Points on a hilly landscape, in no order, each with its height.
From any point a ball rolls to the lowest of the 2 points nearest to it. It stops when none of these is lower. Distance is the straight distance between rows; heights are no part of it.
K142: [102 126  95 151 146 185 142 102 167 116 119 116 150 149 141 187 129 143
 131 180 126  97 156 137 174 174 177 159  55 157 137  98 103 163 127 119
 120]  height 28.1
K848: [ 76 161 105  88 140 110 128  41 169  68 160 103 156 158 111 152 119 121
 119 158 158 125 168 110 139 154 181  97  93 102 180 118 146 148 160 161
 180]  height 67.2
K283: [108 126 209 121 161 147 144 135 143 116  83 117 163 139 160 156 142  97
 176 150 135 140 161 131 165 112 171 137 161 183 162 142 128 130 111 147
  97]  height 72.1
K246: [133  91  72 111  93 143 134  87 120 142 131 156 155 131 108 137 138  79
  86  81  57 177 118 106 122 127 151  69 128 117 170  77 155 132 192 130
 166]  height 31.1
K816: [123 161 143 132 158 199 113 166 129  89  99 132  90 123 143 134  84 159
 121 168 107  94 183 116 169 139 122 164  79 102 111 115 113  86 136  65
 177]  height 51.0
K435: [123 163 182  71  91  69 131 129 155 132 122 140 185  77 152 100 178 142
 159 129 134 190 126 135 115 144  88 116 138 140 120 168  71 113  92 133
 111]  height 41.4
K470: [111  95 162 182 134 152 157 149 152 130  78 101 114 136 162 145 145 110
 158 119 144 127 112 124 146 129 153 123 106 120 136 133  51 148 153 143
 100]  height 33.2
K530: [ 63 114 106 205 151 163 133 144 118 122 153 107  88 103 142 136 117 115
  71 135  89 174 134 133  83 114 126 129  82 103 155 120 133 153 128 145
 114]  height 17.8
K616: [114  72 141 204 126 163 134 163 117 113 102  86  83 137 154 130 125 114
 110 137 144 126 112 104 135 117 108 122  89 111 124 146  68 144 122 125
  90]  height 26.3
K539: [121 130 111 146 111 119 182 166 197 138 146 146 123 112  84 157 201 113
 144 160 113 173  82 146 136 129 133 153  78 110 123 102  83 188  98 163
 106]  height 57.2
K658: [174  90 122 126  94 129 121 124  91 152 133 123 108 135 145 103  95 136
 141  90 131  93  89 125 149 126  91 130 160 132  87 162 134  65 106  99
  69]  height 18.2
K655: [ 82 115 120 173 116 142 183 154  92 218 168 116  93 145 105 102 136 111
 112  96  81 156 109 103 113 109 109 150 140  87 168  88 156 100 117 151
 157]  height 36.9
K368: [122 170 117 147 171 164  83 115 145 118 137 133  80 138 129 115  33 153
  81 114 171  87 146  80 110  75 138 115 138 110 142 181 141 102 118 129
 150]  height 44.1
K508: [152 138 119 146 169 132  95 155 147  87 119 121  85  79 133 146  81 166
 124 176 112 124 128 165 106 158 100 130 116 100 115 112  85  95 165  92
 169]  height 48.9
K204: [108  77 110 110 136 110 131 111 190 149 184 117 157  94  94 123 216  99
 193 123 119 152 148 131 129 129  98 118  67 124 141  76  91 131 152 163
 108]  height 23.1
K608: [114 129  66 163 174 190 117  89 139 136 141 136  91 135 122 115 101 143
 115 123 163  46 148  97 145 139 151 160  57 112  93 160 155 143 137 149
 131]  height 36.4
K24: [106 116 127 107 167 159 142 100 117 118 111 114 127 134 132 140 132 147
 139 130 128 106 131 182 114 132 143 110 126 168  88 158 146 180 191 166
 103]  height 49.5
K719: [130 166 140  61 114  91 131 104  92 119 106 129 146 164 164 158 124 169
 123 163 164 122 141 143 159 201 169 166 153 150 166 165 147 145  89  96
 181]  height 54.1
K221: [107 142 119 133 174 159 101  76 147 118 120 110 108 146 126 137  85 151
 121 155 173  67 157  98 131 136 160 164 106 113  91 154 149 126 153 128
 136]  height 33.1
K442: [124 129 110 112 189 153  78 115 126 124 117 114 102 133  94 153  72 179
  96 192 169  70 156 128 139 167 164 170 119 136  88 133 131 119 161 121
 156]  height 30.7
K310: [130 153 181 102 115  53  99 160 147 122 118 135 182  74 148 110 130 158
 175 158 137 172 124 129 127 179  94  99 153 142 124 122  70  90 101 105
 143]  height 44.6
K883: [131 124 148  87 100 151 156 126 145 108 106 118 199 108 126 116 180  82
 143  76  84 144 124 109 135 128 142 126 160 121 122 112 136  91 181  70
 142]  height 51.5
K528: [182 111 136 185 144 143 123 163 134 126 129  91  87 115 125 142  51 143
  95 160 145 128 147 125 139  74  85 101 120 125 145 120  88  81  94 105
 110]  height 37.5
K54: [136 196 124  71  88  86 141 114  93  99 132 135 146 117 150 118 109 136
  90  99 104 161 144 115 112 116 114  99 115 102 143 214 177 132 145 130
 118]  height 41.5
K614: [ 77 148 148  68 161 106 128  63 145  34 143  78 159 121 148 119 126 142
 113 153 141 147 156  93 153 163 182 110 141 122 201 126 164 114 149 135
 165]  height 68.7
K133: [128 101 145 202 132 164 139 184 122 119 126  80  75 122 118 127 109 120
  76 151 137 155 134  99 120  81  72 124  84 111 168 141  77 113  84 114
 113]  height 32.8
K914: [ 91 130 128 127 170 110 147  64 157  99 145  84 156 146 127 165 109 126
 141 147 126 123 177 125 151 165 190 115  95 130 184  84 115 169 164 134
 177]  height 65.9
K515: [133 120  86 154 102 158 192 158 133 181 164 153  97 153 100 140 158 136
 106 130  75 136  75 128 157 123 118 121  98 138 123  98 144 170 127 182
  95]  height 45.3
K149: [167  63 144 111 117 116 101 166 111 138 110 132 110 144 107  75 159  70
 137 134 117 179 102 110 101  97  78 136 194  89  99 102 154 115 107 114
 165]  height 8.3
K84: [101 136  94 142 185 160 108 112 118 104 137 109 124 121 124 140 106 150
 105 130 124 118 139 142  77 113 117 102 104 133  92 157 145 176 167 150
 129]  height 47.8
K188: [146 107  81 104 113 114 144 108 171 167 172 134 189 104  90 124 206  94
 171  86  97 160 128 114 150 136 117 103  90 128 153  77 106 119 178 160
 164]  height 29.9
K950: [151 167 164 123  86  84 138 140  87 125 113 103 164 178 137 150  87 145
 106 124 166 135 182 117 168 133 153 102 135 146 126 176 129 154 116  94
 142]  height 27.4
K127: [179 143 157 132  87  95 159 149  90 158 123 108 169 140 103 158  98 151
  98 119 154 185 168 122 148 122 108  85 132 138 107 156  86 160 100 117
 129]  height 29.7
K882: [120 119 152 128 166 132 109 151 104 114 104  99 146 158 159 154 107 162
 165 170 138  84 150 128 166 209 157 160 143 156 111 115 112 130 120  86
 135]  height 20.1
K471: [152 154 158 132 140  66  86 162 137 106 135 111 130  71 133 126 107 169
 150 158 134 150 127 159  94 158  84 111 148 130 119 122  75  95 146  99
 142]  height 46.8
K589: [115 198 129 156 170 130 127  94 156 115 130  92 125 105 149 140  99 167
 135 152 143 120 158  89 145 155 135 143  96  92 161 118 104 118 157 134
 197]  height 55.8
K496: [110 143 167 155 144  93 125 117 155 114 117 119 146  97 152 145 138 103
 169 140 106 164 136 152  87 125 148 124 127 125 107 105 129 138 148 120
  94]  height 17.3
K124: [116 203  83 163 156 139 140  92 166 132 167 116 125 110 105 153 123 178
 109 127 145 106 136 101 125 136 129 143  92 101 133 139 120 151 156 165
 165]  height 57.9
K552: [146 150  92 114 105 144 179 129 165 169 159 146 187 145  80 151 196 108
 155  73 100 132 103 128 160 124 145 121 124 145 150  78  98 151 164 160
 161]  height 26.5
K588: [173 102  89  89  88 136 131 111 108 144 106 156 172 133 116 136 148 105
 100 116  87 140 107 139 115 172 147 113 153 141  89 126 193 148 163  84
 154]  height 22.3
K308: [116 146 156 140 109 117 131 122 106  85 104 100 154 160 151 138  76 122
 119 101 159 106 150  96 148 115 154  91 145 128 124 169 123 143 153 125
 133]  height 30.4
K750: [ 88 130 152 145 136 138 135  93 146  72 112 105 133 175 156 110 103 116
 145 123 189  75 176 110 168 148 199 101 121 134 162 160 136 164 147 137
 157]  height 34.1
K123: [120  97 136  88  45 124 145 158 117 123  76 185 151 139 143 127 121  91
 112  79  69 129  66  87 134 135 157 114 175 103 127 112 137 108 104  85
  78]  height 47.0
K690: [194  67 123 113 109 131 111 143 109 162 114 139 118 126 114  87 144 119
 140 119 137 102  59 160 112 147  85 133 173 139  75 131 167  91 110  75
 130]  height 23.0
K483: [112 196 168  74 110  89 143  96 134 117 132 109 192  98 166 138 145 152
 144 132 124 153 141 134 127 147 120 149 158 165 132 157 119 106  98  97
 117]  height 44.8
K555: [116 132 152  91  65 111 156 133 110 101  87 157 146 127 150 145 115  94
 112  75  84 161  95  92 130  99 136  97 169 103 138 134 126 112 136 124
  87]  height 42.8
K13: [127  87 145 146 104 182 104 129 105 167 109 138 111 144 137  97 149 107
 115 114  90 159  87 114 106 124 100 113 189 135 131  86 152  75 137  86
 124]  height 57.6
K485: [162 152 128  83  96  71 118 146 107 151 136 165 137  66 119 108 174 107
 124  99 148 143 107 175  79 115  67 150 160 130 100 166 133 126  84 158
 166]  height 65.7
K335: [107 156 178  60 149  79 140 105 116  55 122  90 180 123 169 142 127 149
 128 161 118 164 155 110 163 170 172 114 160 153 209 144 160 119 115 118
 154]  height 69.8
K329: [138 147 144 177 149  91  88 145 108 115 132 106 137  88 138 129  69 119
 105 118 143 164 156  78 119 101  93  79 117  95 166 139 119  92 129 168
 154]  height 48.8
K697: [163 149 120 136 128  82 129 163 120 170  78 145  94  79 151 121 128 149
 122 171 171 107 131 226 107 129 100 174  95 156 121 133  96 140  59  95
 162]  height 42.1
K871: [146 136 135 152 132 111 120 188  93 120  89 118  93  87 135 127 129 144
 101 182 138 137 119 198  93 123 104 156 104 151  92 148 138 146 106 106
 116]  height 44.2
K396: [128 170 106  60  82 150 138  80  91 113  89 140 147 146 181 153 139 126
  80 109 173  94 188 124 141 123 134 157  84 132 165 207 117 143 104 122
 148]  height 48.3
K731: [157 194 144  65 119  91 119 121  91 138 131 122 139 148 145 148 107 186
 120 151 145 128 177 135 160 180 131 169 153 148 149 138 112 107 103  83
 202]  height 55.5
K707: [189 136 120 100  97  89 130 131  93 177 117 142 112  94 110 110 158 113
 122 105 170 133 127 181  90  65  49 147 127 140 120 162 118 113  57 144
 154]  height 67.1
K609: [145 183 141  66 134 109  93 127  69 132 115 157  92 198 114  64 120 194
 116 182 200  90 182 110 196 178 174 145 111 159 143 167 135  96  92 116
 173]  height 9.8
K634: [116 144 126 174 136 143 145  91 145 132 138 110 133 121 144 151 141 100
 147  89 107 115 124 116 110 103 131 133 110  95 122 114 145 127 153 135
 119]  height 24.7
K821: [ 95 110 127 193 151 108 105 137 132 116 131 122 110  86 142 145 132 113
 126 152  95 192 135 131  83 131 131 110  88  99 130  98 114 154 159 142
 100]  height 10.9
K836: [121 140  74 159 121 157 205 156 152 138 158 121 123 131 100 129 113 162
  92 127 111 101  97 121 181 129 141 117  67 139  91 156 155 194 138 161
 102]  height 42.0
K303: [119 196 135  91 155 121  84 121  93 125 104 131 119 158 121  88  98 189
 103 166 214  70 173 118 152 134 163 159 139 176 114 186 168 119 120 125
 143]  height 13.6
K465: [126 152  99  84 170 104  95  99 118 141 147 103 154 135 103 180 106 175
 122 187 154  96 150 160 120 157 145 179 134 174  81 119 139 149 130 121
 137]  height 28.6
K29: [159 104 133 161 138 125  95 161 154  99 138  96  98 101 131 132  94 154
 126 160 171  76 110 171 121 126 103 162 156 148  99 143  86  92 119  88
  98]  height 38.6
K813: [122 158 148 110 147 127  86 110 101  82 107 127  99 208 131  54  92 168
 142 182 184  91 181  83 181 189 199 112 114 133 123 166 123 105 143  94
 137]  height 13.8
K236: [152  45 124 110  97 131 116 162 131 145  89 150 151 160 127  96 157  59
 150 100 106 176  96 100 146 117 155 136 195  90  91 111 132 132 115  97
 150]  height 17.5
K973: [149 150 130  90 143  95 111 138  97 140 128 148 144  73 107 110 181 125
 157 129 128 132 100 174  75 112  68 131 145 134  86 142 170 117 139 159
 142]  height 64.5
K448: [132 143 113 135 153 141  89 121 127 116 135 161 133  84 111 133 164 109
 145 137 106 131 111 155  71 115  78 116 131 118  92  99 176 121 158 177
 118]  height 63.0
K648: [200 153 120 134 107  85 119 143 119 167 114 150 101 102 162 136  89 162
 116 144 174 119 141 201 123 119 110 150 143 161 129 156  90 123  83 107
 156]  height 40.3
K412: [188 197 141  92 148  89 104 174  96 140 133 153  92 141 128 137  82 188
 121 160 134  95 200 178 147 132 137 174 148 142 139 132 134  95 128  82
 194]  height 56.6
K184: [142 189 146  76  90 116 145 124  97  99 126 110 183 186 108 123 103 167
  85 157 197 109 203  98 186 143 147 104 129 152 146 181 141 144  94  99
 142]  height 24.9
K307: [125 125 117 137  91 115 170 131 149 175 153 153 107 106 102 120 153 127
 133  71 107 138  30 104 105 112 105 145 150  89 158  60  89  95  95 146
 136]  height 51.3
K891: [116 141 111 131 135 151 106 102  91 111 139 145 140 175 130 105 128 127
 130  93 148  65 148 131 129 130 167 128 133 141  88 155 221 139 168 123
  96]  height 10.8
K804: [141 129 158 179  91 136  93 142 107 129 100 171 105 135 164 139  70 120
 124 138 140 114 105 114 154 124 125 111 163 147 148 124 119  86  90 147
  44]  height 65.8
K333: [128  92 116 162 140 168 114 143  90 142 135 136 113 146 130 115 149 118
 123 109 103  98 119 150 104 121 126 135 127 140  71 126 197 135 149 113
  70]  height 5.4
K790: [132 121 172 111 108 100 141 161 124 163 130 142 139 144 141 107 191  97
 172 101 130 162 141 166 114  99 144 164 175 152  74 150 133 162 111 124
  91]  height 13.9
K397: [125 186 150 118 171 115 145 149  74 145  75 102 135 130 143 104 118 169
 117 165 158 117 176 153 128  95 111 124 103 181 110 173 151 163 110 146
 150]  height 47.3
K807: [165 114  96  89 125 136 120  88 124 142 123 146 178 145 107 145 151  86
 152 125  85 125 144 162 112 119 144  99 121 159  92  89 197 149 177 126
 145]  height 18.8
K884: [163 165 139 136 156 125 132 162  75 160  71 118 136 123 142 120 115 177
 126 188 187  92 163 162 161 126 100 152  97 186 105 158 127 129  85 129
 117]  height 48.5
K894: [110  85 113 118  77 162 169 116 107 145  93 155 129 125 130 112 147  89
  87  55  74 180  87  89 134 116 178 119 152  93 188  76 124 117 170 120
 155]  height 37.6
K258: [101  83 129 121 189 151 134 115 142 106 113  91 153 133 155 181 128 148
 150 191 108 113 140 148 146 187 162 153 121 181 132  86 123 166 117 110
 129]  height 23.3
K996: [ 97  80 159 148 116  97 104 141 154 104 128 127  75 127 110 130 148 115
 127 138 128 164  69 114  73 122  89 119 161 102 128  99  55 145 121 144
  95]  height 42.9
K521: [123 117 103 175 101 185 145 113 123 159 149 154 148 164 120 107 165 111
 110  38 119 103 113  95 169 134 171 118 131 123 161  98 151 129 176 118
 136]  height 5.6
K185: [ 96  95 137 123 131  89 125 104 182 125 136 131 150  79 123 118 190 110
 194 102 129 167 106 108 106 123 118 114 104  85 135  93  72 115 158 159
 113]  height 30.2
K867: [141 182 111  76  91 117 146 105  74 134 116 143 133 123 163 137 138 134
  89  76 134 124 146 148 107 116 119 138 122 129 125 218 161 151 132 140
 151]  height 44.4
K748: [149 202 120  83 125 131 105 111  87 130 117 148 131 152 119  89 101 172
 105 117 196  74 159 116 152  95 132 141 131 157 102 211 188 105 117 127
 116]  height 17.4
K839: [100 133 127 132 144  91 177  87 184 141 135 109 167 112 123 182 141 102
 178 126 118 153 126 126 144 151 195 140  97 125 183  89  90 163 123 160
 149]  height 63.7
K801: [175 129 109 116  99  91 112 128 106 143 159 138  90 102 147 140  63 171
  90 116 157 107 115 174 130 114 116 156 188 153 123 193 123 101 107 119
 118]  height 38.3
K571: [138  99 106 116 102 112 105 115 189 152 165 185 131 104  71  90 185 118
 124  99 101 153  50 110  97 139  81  98 129  88 155  38  83  98 102 144
 157]  height 43.8
K306: [ 94 179 144 122 177 176 149 126 145  95 127 119  95 146 151 126 112 170
 132 158  99  91 184  82 178 166 146 164  83  97 168  88 129 121 129  96
 212]  height 53.5
K680: [144 167 118 162 177 188  98 161 139  92  98 125  84  86 147 134  78 154
  96 175 138 107 154 138 131 121 111 152  82 114 120 144 117  99 140 100
 181]  height 48.7
K881: [162 142 126 175 143 113  84 138  79 119 109 133  87 150 160  97  50 159
 115 163 134 106 153 121 162 163 159 129  94 134 110 167 130 107 124  91
  67]  height 16.3
K920: [110 113 120 110 114 141 125  93  95 121 131 159 125 130 129 127 118  97
 111  88  74 154 114 122  96 126 132  76 154  98 130 130 206 138 180 153
 149]  height 35.5
K642: [162  75  83  84  88 120 113 121 142 130 106 168 178 110 109 128 147  71
  98 125  64 192 100 117 106 157 141  81 145 118 105  90 153 149 162 117
 158]  height 26.2
K517: [144  34 138 129 123 146  84 159 145 148 119 165  80 155  88  80 168  78
 122 148 127 123  76 123  96 138  95 144 186 105 118  73 144 128  89 106
 142]  height 16.6
K685: [112 137 138  92  99  95 138 108  85 123 119 146 127 107 153 120 102 124
 108  88  65 184 107 116  98 115 106  81 149 101 131 166 176 118 156 141
 109]  height 38.5
K981: [145 180 135  70  85 143 132 119  99  84 127 134 182 166 108 106 101 143
  91 122 188  84 182  77 185 123 135 108 129 149 115 204 168 120 105 126
  94]  height 21.9
K261: [190 141 106 146 130 101 101 114  69 139 132 131 104 137 148  90  60 157
 131 128 158 105 129 125 168 140 119 128 122 145 102 196 119  94 101 138
  53]  height 13.3
K285: [130 103 165 133 108 102 112 148 121 125 132 120  97 119 134 125 128 116
 131 122 119 159  90 122  84  93  71 101 184 117 113 127 105 108 109 139
  88]  height 37.7
K654: [ 62  76 104 166 132 182 155 163 119 182 198 104  74 125  87 135 114  93
  91 134 111 104 119 151  90 130  75 167 105 106 177 127 142  93  93 136
 119]  height 28.8
K923: [110 149 144  79 122  99 134  94 110  84 100 132 157 168 143 170 120 142
 146 166 158 120 136 171 137 195 195 126 154 154 148 162 173 178 143 127
 143]  height 52.5
K190: [100  98 148 114 155  82 110 137 157 100 148  97 164 102  97 137 183 130
 165 193 120 152 135 177  79 165 111 125 111 167  96 101  88 176 131 132
 103]  height 22.9
K42: [140 174 122 130 176 117  84 118 126  99 138 116 120  95 134 113  39 149
 100 119 144 135 149  90  99  93  90  84 128 100 141 187 143  92 131 157
 158]  height 47.4
K844: [151 115 144 124 119 170 133 126 110 136 111 120 137 130 140  97 167 113
 134  81  89 165 103 116 104  89  89  95 160 118 112 127 147  85 174  92
 129]  height 54.8
K660: [133  62 123 115 101 151 147 152 156 139  96 155 133 149 127 117 173  64
 172  63 110 165  87 112 148  95 163 141 178  76 129 105  99 135 142 136
 153]  height 25.9
K27: [133 145 207  93 149 104 148 140  98  93 103 101 180 151 158 144 130 132
 143 152 126 163 180 121 173 141 180 115 170 194 192 131 155 148  82 123
 146]  height 70.7
K160: [110 128  94 109 173 127 105 126 128 107 142  86 160 103  96 161 143 144
 129 201 128 107 149 180 100 134  96 159  88 180  76 106 133 153 125 129
 115]  height 26.4
K962: [140 156 193  98 125 130 163 109 144 120  77 118 186 130 143 153 129 101
 171 146 133 167 155 111 163  89 131  91 141 145 128 147 127 123 116 152
 111]  height 73.8
K399: [144 203 153 127 146 125  92 174  92 105 128 136  99 168 131 122  75 192
 111 142 113 123 188 133 120 138 133 128 133 128 116 126 139 113 159  64
 158]  height 57.5
K327: [141  87 122 132 129 140 158 159 178 140 136 128  90 148 104 105 218  82
 179 104 126 163  98 130 141  89 128 170 139  71 147  98  89 174 138 161
 142]  height 35.2
K25: [ 76  82 113 166 154 164 114 149 116 121 172 105  73  97 111 141 100 103
  87 148  97 146 116 152  59 121  78 133 102 113 157 124 139 119 104 133
  95]  height 23.6
K392: [139  78 147 179 129 108 105 159 192 102 134 128  97 100 121 137  98 119
 120 146 153  91  73 168 103 139 124 139 152 125 112  95  69 111  85  94
  95]  height 35.3
K275: [144  95 105 113 115 112 107 110 144 117 161 147 105  88 122 151  67 134
 103 111 126  98  82 166 104 116 109 131 212 130 115 129 142  88 126 131
 112]  height 35.8
K76: [148  67 144 113 139 141 107 152 176 116 119 166  97 139  77 102 199  86
 151 154 109 122  86 158  84 118  99 141 118 114  71  86 145 160  94 109
 108]  height 24.2
K473: [111 124 161 174  81 125 116 128 146 137  90 174 114 128 157 155  97 100
 134  97 129 125  64  90 131 103 141 121 160 114 152  92  95  94  80 142
  84]  height 61.9
K6: [105 158 117 172 133 151  92 109 127  73 118 144 100 164 153  59  97 130
 137 132 194  67 176  79 145 124 183  95 101 132 140 173 152 150 126 135
 123]  height 37.4
K101: [107 122 118 179 130 194 125 109 110 121 145 149 124 168 143  75 132 114
 126  44 128  72 151  90 141 114 167 100 126 130 141 140 174 130 166 121
 108]  height 14.2
K693: [134  94 122 156 129 122 102 135 175 111 136 130 111 104 106 155 127 106
 129 167 118 110  89 170  77 132 102 131 112 125  72  91 110 151 100 121
  97]  height 30.5
K623: [115  64  88 135 140 157 132 109 149 148 183 146  77  94 119 136  75 123
 112 125 106  88 106 169 106  98  87 137 186 124 172 108 142  62 126 140
 127]  height 32.3
K603: [103  85 108 142 172 156 118 145 122 135 165 102  62  97 135 136  43 136
  86 156 117 119 116 162  80  95  87 140 147 117 166 154 134  79 109 119
 103]  height 28.3
K846: [103 115  92 148 153 110 125  99 170 132 187  97 168  89 108 153 172 114
 166 154 116 133 165 131 115 132  94 132  52 135 126  89 112 139 135 162
 118]  height 17.2
K591: [108  82  97 196 125 153 157 158 109 191 193 103  80 141 106 121 128 106
  95  90 113  92 105 108 126 124  97 160 118  98 142 107 151 120 102 145
 130]  height 32.9
K858: [112  78 130 127 116  95 101 115 175 115 156 149  98 104  86  95 186 116
 149 105 126 155  73 103  77 124  80 107 127  82 142  74  71 128 126 152
 109]  height 37.1
K356: [175  46  92 134 108 159 148 121 174 174 129 134 121 166  99 127 199  88
 161 122 101 130  92 129 134 123 114 108  94 120 121  72 102 154 135 119
 154]  height 35.1
K334: [119 157  74 143 119 178 157 116 176 136 152 127 140 154 132 184 152 134
 117 141 115  99 145 145 168 120 147 135  53 172 135 116  90 175 145 151
 100]  height 33.8
K347: [130 109 125 195 134 147 101 144 105 113 102 103  98 146 173 140  68 154
 121 137 138 108 126 109 146 145 142 124 102 114 110 139  89 121 140  90
  85]  height 20.0
K767: [119 139 146 159 170 145 124 177  97  96  84  87 124 110 146 121 132 142
 115 169 141 128 149 162 102 108 102 131 100 151  94 158 133 151 144 126
 135]  height 45.7
K529: [126 112 107 157 125 174 102 119 126 157 153 162 106 118 110 132 161 103
 115 117  77 142  94 127  81 124  83 112 151 117 133  63 161 106 138 149
 137]  height 60.8
K504: [ 97 137 112  90 171 107 114  60 138 110 170 103 191 106 121 146 142 127
 162 144 105 124 173 132 118 132 126 126 107 150 118 107 168 132 167 159
 115]  height 11.1
K426: [172  38  97 135 116 163 103 122 115 157 108 153 137 154 116 118 171 100
 160 117 126 104  65 127 131 164 115 109 142 127  84 101 139 121 143 119
 128]  height 28.2
K775: [175 142 126 161 156 150  92 139 127 125 136 116  93 140 122 129  13 171
  85 144 165 109 169  99 161  79 140 108 141 131 139 149 112  69 120  94
 112]  height 40.5
K38: [128 115  88 122 102 120 183 166 152 188 162 175 103 138  83 106 191 131
 135 118  62 197  80 135 145 104 140 129 126 120 157  43 104 163 142 179
 105]  height 49.2
K202: [119 136 113  64 151 138 139  62 135 103 157 125 182 141 109 146 150  90
 156 125 106 110 174 148 129 129 152 116 117 146 138 105 217 134 171 153
 147]  height 14.9
K563: [ 83 132 125 161 120  94 170 145  95 179 175 128 118 120 121  91 152 114
 115  63  90 194 116  78 122  90 125 135 134  81 178 101 127 115 130 188
 141]  height 41.0
K593: [ 91 118 173  67 111  81 132 127 170 108 109 137 192  74 137 109 174  96
 193  98 111 193 124 116 126 124 142 126 156 111 128 133  89 102 144 138
  99]  height 36.8
K959: [114 111  92 113  90  95 177 171 175 142 173 173  94 128  71 104 193 134
 130 152  69 198  64 128 134 101 111 139  83 108 144  63  96 174 101 167
  74]  height 52.7
K607: [111 130  96 195 151 162 127 121 129 156 177 102  94 135 125 134 104 121
 103  76 124  85 119  99 111  97 111 142 114  95 129 135 153 118 118 137
 135]  height 31.0
K245: [177 131 160 118  73  92 143 140 108 152 109 121 133 134 135 147 110 135
 116 122 147 173 119 131 128  95  86  94 157 139  97 162  97 130  86 124
  89]  height 32.7
K33: [113 153 160 107 138 112 151 117  96 135  88 141 150 132 161 152 149 142
 153 139 150 128 139 192 123 156 163 144 150 186 119 169 151 185 141 153
 122]  height 51.1
K960: [101 139  78 180 141 173 184 126 163 143 157 117 103 126 129  99 118 159
 116  98 150  75 142 111 166 147 166 138  66 135 115 177 127 198 140 151
 125]  height 39.7
K755: [111 144 166  89 157 140 111 122 102  85 107 122 120 207 166  98 112 184
 155 168 149  91 168 112 194 190 194 127 142 162 155 132 145 127 137  87
 146]  height 16.8
K385: [128 153 105 154  78 148 171 119 144 157 155 171 167 157  94 166 174 112
 137  55 115 109  90 114 155 125 176 131 128 122 159  74 142 144 149 139
 128]  height 17.1
K897: [137 115 156 156 114 114 134 159  82 153 132 127 124 149 155 115 153 118
 142 103 131 124 132 157 111 105 129 148 149 156  73 158 154 147 122 121
  66]  height 9.9
K467: [114 133 142 171 117  97 124 144 109 137 145 112 125 102 126 132 106  94
 105  88 124 173 131  64 120  73  92  98 139  91 161 122 103 100 109 194
 141]  height 45.8
K280: [107 121 121 133 134 109 190 133 212 169 142 128 153 113  97 162 188  97
 200 130 108 160 110 138 133 126 167 160  94 113 140  93  81 174 102 164
 122]  height 60.7
K724: [119  82 161 112 118 140 151 132 167 129  79 118 143 140 140 142 170  84
 200 103 144 137  90 110 141 103 136 137 159 105 114 140  70 129 126 147
 118]  height 36.0
K234: [108  96 130 178  98 133 145 136 156 161 132 150 111 134 132 135 155  96
 147  74 130 119  60 105 119 115 139 154 143  96 127  71  80 117  90 130
  92]  height 56.7
K145: [117 175 154  69 113 137 153  90 131 100 127 113 177 134 146 139 140 121
 148  96 113 110 135 110 133 127 126 145 158 128 109 149 167  90 148  84
 112]  height 48.0

Two balls start at each pair of points below. Name the first point that both come to, or write -.
K329 / K84 -> K25
K867 / K555 -> K685
K719 / K397 -> K767
K485 / K648 -> -

For each start below, name the point where the ball stops.
K245 -> K609
K334 -> K609
K884 -> K821

Call two points neighbours if one is among the 2 nearest of the other. Go from one point of each pair to the other, from neighbour to neighbour, staying as low as possible. Name the highest point that can't be avoided.
K333 / K680 -> K508
K333 / K521 -> K101
K149 / K261 -> K327
